Points on a hilly landscape, in no order, each with its height.
A ball rolls from a point to the lowest of its 2 nearest points, and stops where none of them is lower. Distance is the straight distance between rows; heights are no part of it.
<219> height 186: [  1 -15  14  -2 -28  33  27 -18  -2 -17  -9  -4 -14   4  32  41 -12   9
  16   4]
<446> height 420: [ 14  23 -17 -12   7 -27 -12  -4  -8  24   0  14 -12  -8 -27  -6  -1 -15
   7   8]
<398> height 630: [ -2   6  33  -2  -6  34  -9 -19  21 -12 -19  14 -11  -4  39  -7  19  22
  -6 -20]
<402> height 451: [  1   9 -28  14  29   9   7   0   4  15  -1  17 -16  -6  15  20  19  26
 -18  23]
<155> height 343: [ 10  26  -8  30 -29 -36 -14   5  16  11 -25  17  10  -1 -27  12  18 -20
  22   3]
<896> height 460: [  0  18 -19  29  -7 -28   0  -5   9  14  25  27  -4  14 -27 -14  25  -5
  22  35]
<906> height 157: [  2  -1  -3   1  27  32  14  46 -20 -22  35  17  11  21   5  17 -18  10
 -10 -14]
<302> height 331: [  4   8   2 -16   8  11  -3   4  16  -2  -8  31 -15  10  25  21  -2  -1
  25  20]
<863> height 515: [-23  21   0   8   7 -17 -16 -16  -9 -23 -10  -9  37 -14 -15   4   5  -5
 -38  24]
<719> height 646: [-29 -27   5 -21 -31  14 -15 -30 -19   0   0 -12 -36  -1  15  11  11  16
  -2 -20]
<147> height 222: [ -9 -12 -16 -19 -10  -3 -23 -11 -23  11 -25 -27  13 -12   6   8  12  38
 -45   8]
<113> height 253: [-15   1 -14  17   5 -23 -16  16  22  12 -10   0  34  12  -7  -4   0 -22
  -8  -3]
<274> height 620: [  6   6   8 -28 -29   1 -18 -26  -6  12   7  -8  -4   9   5  -5   1  50
  39   0]
<902> height 585: [-17   3  -1  23  12 -19  15  10 -13  -5  12 -15 -22   6  -9   4 -15  13
  12 -19]
<999> height 383: [ 35 -15  12  19  13  20   7   0 -18  -5   5  -8  16   2 -25  24   0 -20
  -4  -1]
<195> height 381: [ 25  24   3  -6  11 -14 -11 -11   7  14 -14  18 -26  -4  -8  14  14   5
  36  21]
<231> height 870: [ 18 -17 -10  12  27  -4  14  29   3  16  21  10  -3  36 -14 -13 -13  -3
  15  -3]
<848> height 294: [ 18  -4  -6 -19  32  36  19  47  31 -12   9   4  19  13  14  -8 -41 -12
 -10  -2]
<739> height 396: [-20 -33  18 -28 -14 -14 -12   6 -33  13  -5   7 -29 -13  22 -16  33   9
 -18  17]
<841> height 282: [ 13 -19  -3 -12  25  18  -9  15  12   7  -3   1 -18   1   2  18  -2 -21
  12  15]
<388> height 459: [ -6  12   3 -12  13  37  54  26   9 -22  -6  28 -22  -6  31   6 -32   2
  -7  -1]
<704> height 640: [  3  -3  10   0  32  25  16  11  -2 -18  14  14 -34 -13   3 -24  25  12
 -18  23]
<589> height 901: [-14  32   4  11  10 -20  28  14  15 -18 -15  18 -13  13  -9 -25 -24 -18
   9   1]
<1059> height 242: [ 10 -23  -3 -12  37  14  -7  56  20   4   5   4   2   2   6  -8  -3 -23
 -15  -1]
<348> height 730: [ -4 -40  13 -33 -13  31 -11 -12 -27  -2   9 -16 -19  -9   4 -19  10   0
 -13 -47]
<23> height 763: [ 16   5 -19  34 -11  -6  11  -2  27  30  -7 -12  27   1   8  25  -8  18
  23 -11]
<463> height 491: [ -2  14 -12  24 -10 -30 -23 -13  18  13  25 -12  18 -15 -24  -9  21  16
  24  32]
<315> height 888: [ 13 -32  -9 -16  11 -10 -14   9 -17  25  26  -3  -6  14 -15 -27  -7 -10
  27  -6]
<498> height 471: [ 17 -17  11   5 -14  -3  -9 -18 -29  -9  -2 -32  29  -4 -28  16  -5  12
   4  -3]
<24> height 629: [  8  34   0  -4   7  14  16  14  18 -20  -4  29  37  17  22  33 -39 -21
  -2   8]
<484> height 536: [ 11   3  31 -38  -3  16 -14 -16 -24   3   7   2 -24  -4   7 -11  10  43
   0   5]
<1007> height 438: [ 11  -3 -26  28  -1 -27  11  10  16   1  16  25   8  44 -28  -7   9 -22
  -6  32]
<862> height 493: [-21   8 -26  34  23 -28  -9  15  11  18  17  -1 -14  -6  -4   7  19  11
 -20  19]
<360> height 290: [ 32  -8  29  22  15  42  24  14  -2 -25   9  -5  21   2 -12  -6  -9 -17
   4 -27]
<549> height 286: [-10  13   0  -7  21  -6 -15   7 -17  -5  -1   8  30   3  -4 -28  -7  23
 -10 -12]
<1006> height 456: [-13  33 -40  -1 -27 -23   9 -10  40  10 -11   8  10   9   1  30 -26 -30
  19   3]
<674> height 446: [-28 -21  32  -3  -5  30  22  16   9 -49  14 -17 -24  -4  17  -4 -15 -17
  10  -1]
<519> height 841: [  3 -15   1   7  15  28   2  16  34 -17   2   6  -2  13  -2  -8  -9 -62
 -15 -28]
<1071> height 317: [-14  -3  43  28  -8  25  31   1  12 -42  -5 -13   9  -6  17  -2  -9  -7
   8   2]
<1049> height 596: [ 12   1  23  -6  22   7  -3  -1 -22  10  18   9 -27 -10  12 -18  38  43
  -5  22]
<536> height 887: [ -9   5  -2  18   1  18  20  30  40 -20   9   8  26  27  10  22 -18 -52
 -31 -27]
<456> height 312: [ -6 -21 -11  17 -28  18  32 -17  14 -13  14  -6  -1  14  18  42 -23 -24
  18   8]
<503> height 546: [  5  33 -15   4 -32 -18   8 -26   9  -2 -32  -4  25 -15 -18  27 -22 -17
  13  -8]
<582> height 670: [  7 -12  10  -9  23  11   9  29   2 -10  13  38 -35  -1  -1 -33  16 -31
  -9  26]
<918> height 325: [-13   9   0   6   0 -18 -31 -19  22  -2 -20 -16  14 -16  -9 -16   4 -23
  -5 -18]
<923> height 344: [  4  -6 -30  13   2  -5  27  23   5   4 -14  18  17  25  -1  30 -19 -30
 -32   2]
<961> height 810: [ 27  17 -19  42   7 -13  43   6  35  19  13 -16  46  27   1  26 -34   0
  12  -2]
<535> height 320: [ -6   0   5 -29  30  29  -8  18 -34  -8  20  18   7  -8  14 -29   4  39
 -27  -9]
<644> height 907: [ -6 -38  -6   1 -18 -12 -12   2  13   9  18   2 -10  18   2 -13   2   1
  50  15]
<236> height 301: [  8   4   4  30  -8 -29  -3  28  39  16 -12   6   8  33  -1   9   2 -25
  26   0]
<584> height 538: [ 38  -6  21 -18  21  14 -25 -18 -12  16  -7  -3 -25 -25  -7  13  16 -10
   3 -19]
<1012> height 687: [ -7 -16  -8   1 -26   1  -6  -4 -26  13 -10   4 -27  -3   0  39  16   7
   2 -13]
<136> height 529: [-11  20  30 -12   6   5 -26 -30  16   1 -11  10 -18 -14  20 -36  27  -1
  12 -20]
<533> height 465: [ -8   9 -24  30 -18 -16  -8 -20  34  -1  10 -31  43  -8 -17  -4  -1   5
  11  18]
<797> height 289: [  0 -14 -40  18  11 -18   9  28 -16  23  -4   7  17  12  -6  26 -11  11
 -24  12]
<871> height 393: [-14 -15  -8  22 -24  -3  11 -11  26  -7  -3 -28  24   4   4  29 -18 -12
  15  25]
<301> height 505: [-27 -13   1 -15   1  16  17   5   6 -17   4  -7 -19   0  10 -14 -17   3
   6 -15]
<70> height 324: [  6 -20 -26  16 -36 -18  31   2   3   8 -19   0  -5   9  -7   4 -11  11
  25  26]
<877> height 783: [  1 -42  12 -26  -4  16 -25  -3 -20   2  11  -3  -3  -9  -7 -30  14 -48
  -8 -23]
<629> height 237: [  1 -13 -37  25  -5 -28  -1   9 -13  18   0 -30  15  -3 -32  10   5   8
  -5  10]
<376> height 696: [ 30  20  -8  -5  15  13   9   0  25   2   7  -2  33  19   0  31 -43 -21
  26   0]
<353> height 666: [ 13  45   4  10 -18 -10   6 -30   0   0 -18  -1  24 -10 -20  -7 -14  30
  23  -9]
<238> height 547: [-11  28 -14  -8   3  19  36  29  28  -9  -1  33  -6  15  32  21 -36 -31
  -3 -12]
<803> height 400: [ -3  13 -49  18  -2  -8  19  -8  21   3   4  14   7  17 -10  15 -16 -19
  -2  16]
<169> height 582: [ 15  -3   9   3  26  10 -14 -13 -30   4  21 -16 -39 -13 -12  30  19   5
  -5 -19]
<861> height 430: [ 20  31  11 -11 -28 -27 -17 -21  -2  13 -10  -8 -23 -26 -16  14  21  23
  23  25]
<53> height 173: [ -5  -8 -26  -6 -33 -27 -16   4 -13  19 -14 -25  29 -12 -12   7   5  23
   7  34]
<329> height 561: [ 13   3  16 -15 -16 -10   0 -18 -36 -28 -14  -2   0  -6 -25   6 -12 -12
   3  14]
<836> height 333: [-15 -20   7 -21  15  -3 -18  15 -22  -2 -11 -21 -13 -19   6   5  12   4
 -26  12]
<543> height 811: [ 11 -39   7   4   4   3  -6  22   2   4 -10   1  -5  -1 -24 -10   8 -56
 -20 -15]
<184> height 635: [ -7 -19  26  17  -4   5   3   0 -45  -8   2   2 -40  -9   0  20  21   3
 -10 -17]
<818> height 91: [-21 -13   3 -10 -46 -32 -27  -9 -24  18  -1 -21  10 -14   0  -9  24  28
  10  13]
<801> height 429: [ -2  21  28  -2 -18   1 -18 -46  16 -22 -21  -7   2 -16   3 -18  13 -16
   4 -12]
<39> height 846: [ 20  -1 -19  29   2 -24  49  23  14  20  -3  -6   7  35 -12  -6 -23   4
  12 -11]
<144> height 472: [ -7  16 -25 -12 -21 -21  -1 -25  16  14 -14  13 -22  -9  -5 -12  -3  -6
  27 -15]
<190> height 260: [ 11 -13 -30 -16 -26  -4  15 -25  -1   5 -11 -20  12   1  -3   0 -20  24
  20  19]
<979> height 480: [ 31  -8   9 -25  15  10  -8  -7 -31  17 -17 -10 -13 -23  -8 -11   8  10
 -33 -33]
<892> height 234: [-23  -3 -17 -24  29  14   3  31 -22  -3  29  20 -13   7   3   4  -6  15
 -17  -2]
<518> height 528: [-34  -5   1  49   1 -27  14  14   8   7   8   4 -24   9   2   7  22   6
  -1   4]
<723> height 552: [-17   4 -13 -30 -15   1  -9 -44   0  -1  -2 -14 -29 -10  -8  -2  -6  -8
   0 -25]
<492> height 461: [-15   3  26 -47 -29  -5 -20 -23 -43  -4   7  12 -35  -2  11 -19  24  30
 -20  18]
<358> height 772: [ 23  25  10  21   8   9  30 -14  -5  -8 -19  14  21  -1  -6 -25  -8  15
   0 -19]
<596> height 198: [ -3 -15  -7  12  35  -2 -17  37   9   6   1   6  36  18   7 -20  -6  -3
 -25  -1]
<55> height 147: [ 15  12  40  19  15  35  31   8   9 -21   7  -8  10   0  23  15 -20  -3
  25 -23]
<453> height 745: [-22  16  17   1  13  34 -10  -9  12 -22 -13  19  12 -15  20 -14   8  -7
 -27 -40]
<748> height 688: [ -6 -30  12 -32  21  -7 -16  35  -9   5  22  17 -36  -6  14 -26   7 -14
  11  23]
<365> height 365: [ -4  11 -21  -7  28  21  43  29  14 -21   7   6   6   0   3 -10 -29 -10
 -32  -1]
<372> height 363: [ -2 -17   1 -36   1  10 -20 -23 -33   5 -11 -26  19 -10   0 -19  -4  30
 -38 -25]
<415> height 385: [-38 -15  10 -20  -3   6 -12 -20   9 -21   3 -34   4  -4  10 -29   0  21
  -4   6]
<108> height 416: [-22   5  25 -16  17  -1 -17  16 -23 -38  -4  -2  14 -14   2   6   3  12
 -25  34]
<364> height 487: [ 12  31  25 -10 -30 -39 -34 -27  -3  27  -8 -27 -16 -32  -9 -23  38  36
   6  14]
<870> height 395: [ -3   4 -18  -8   6  24  15   4   4  -5   6  19  -1   3  35  32  -4  18
  -9  34]
<417> height 840: [-11   0  -1  -4   5  24 -30 -34 -13 -11   8   5   2 -12  -6  -7  24 -16
 -28 -32]
<758> height 241: [-34   3   4 -21 -36  -2 -34 -35  -8 -10  -4 -26  20   2   8 -17  10  40
  -3   6]
<85> height 700: [  8   0  -4  -8 -27  -5 -18 -11  10  18 -20 -12  18   2  12  17  -9  23
  36 -29]
<325> height 575: [ 27  -9  33   4  18 -12 -24   5 -23  26  13  12 -17 -12   0 -15  29  -7
  18 -11]
<771> height 611: [ -1  -7  16   5   6 -24 -24 -12 -30  24  21 -10  -3 -18 -13 -39  25 -15
 -15  -4]
<276> height 554: [  1  26  11 -11  -3 -24 -28 -39 -22  16   4 -21 -10 -32  -7 -26  34  15
 -27  10]
<295> height 849: [  9  34   9  29   6 -10  40  14  21  -7 -19  26  27  23   8  -9 -23 -10
   4 -20]

For each start below, name the point where the ball stops.
<358>: <818>
<1012>: <147>
<376>: <596>
<518>: <596>
<453>: <596>
<896>: <818>
<582>: <836>
<315>: <836>

Call two points neighbours if one is among the 2 nearest of the other. Go from one point of each pair to the other, from neighbour to neighbour, staying as low as possible. Name the highest point that can't be avoided.
<818>, <219>: <871>
<596>, <818>: <870>
<55>, <219>: <301>
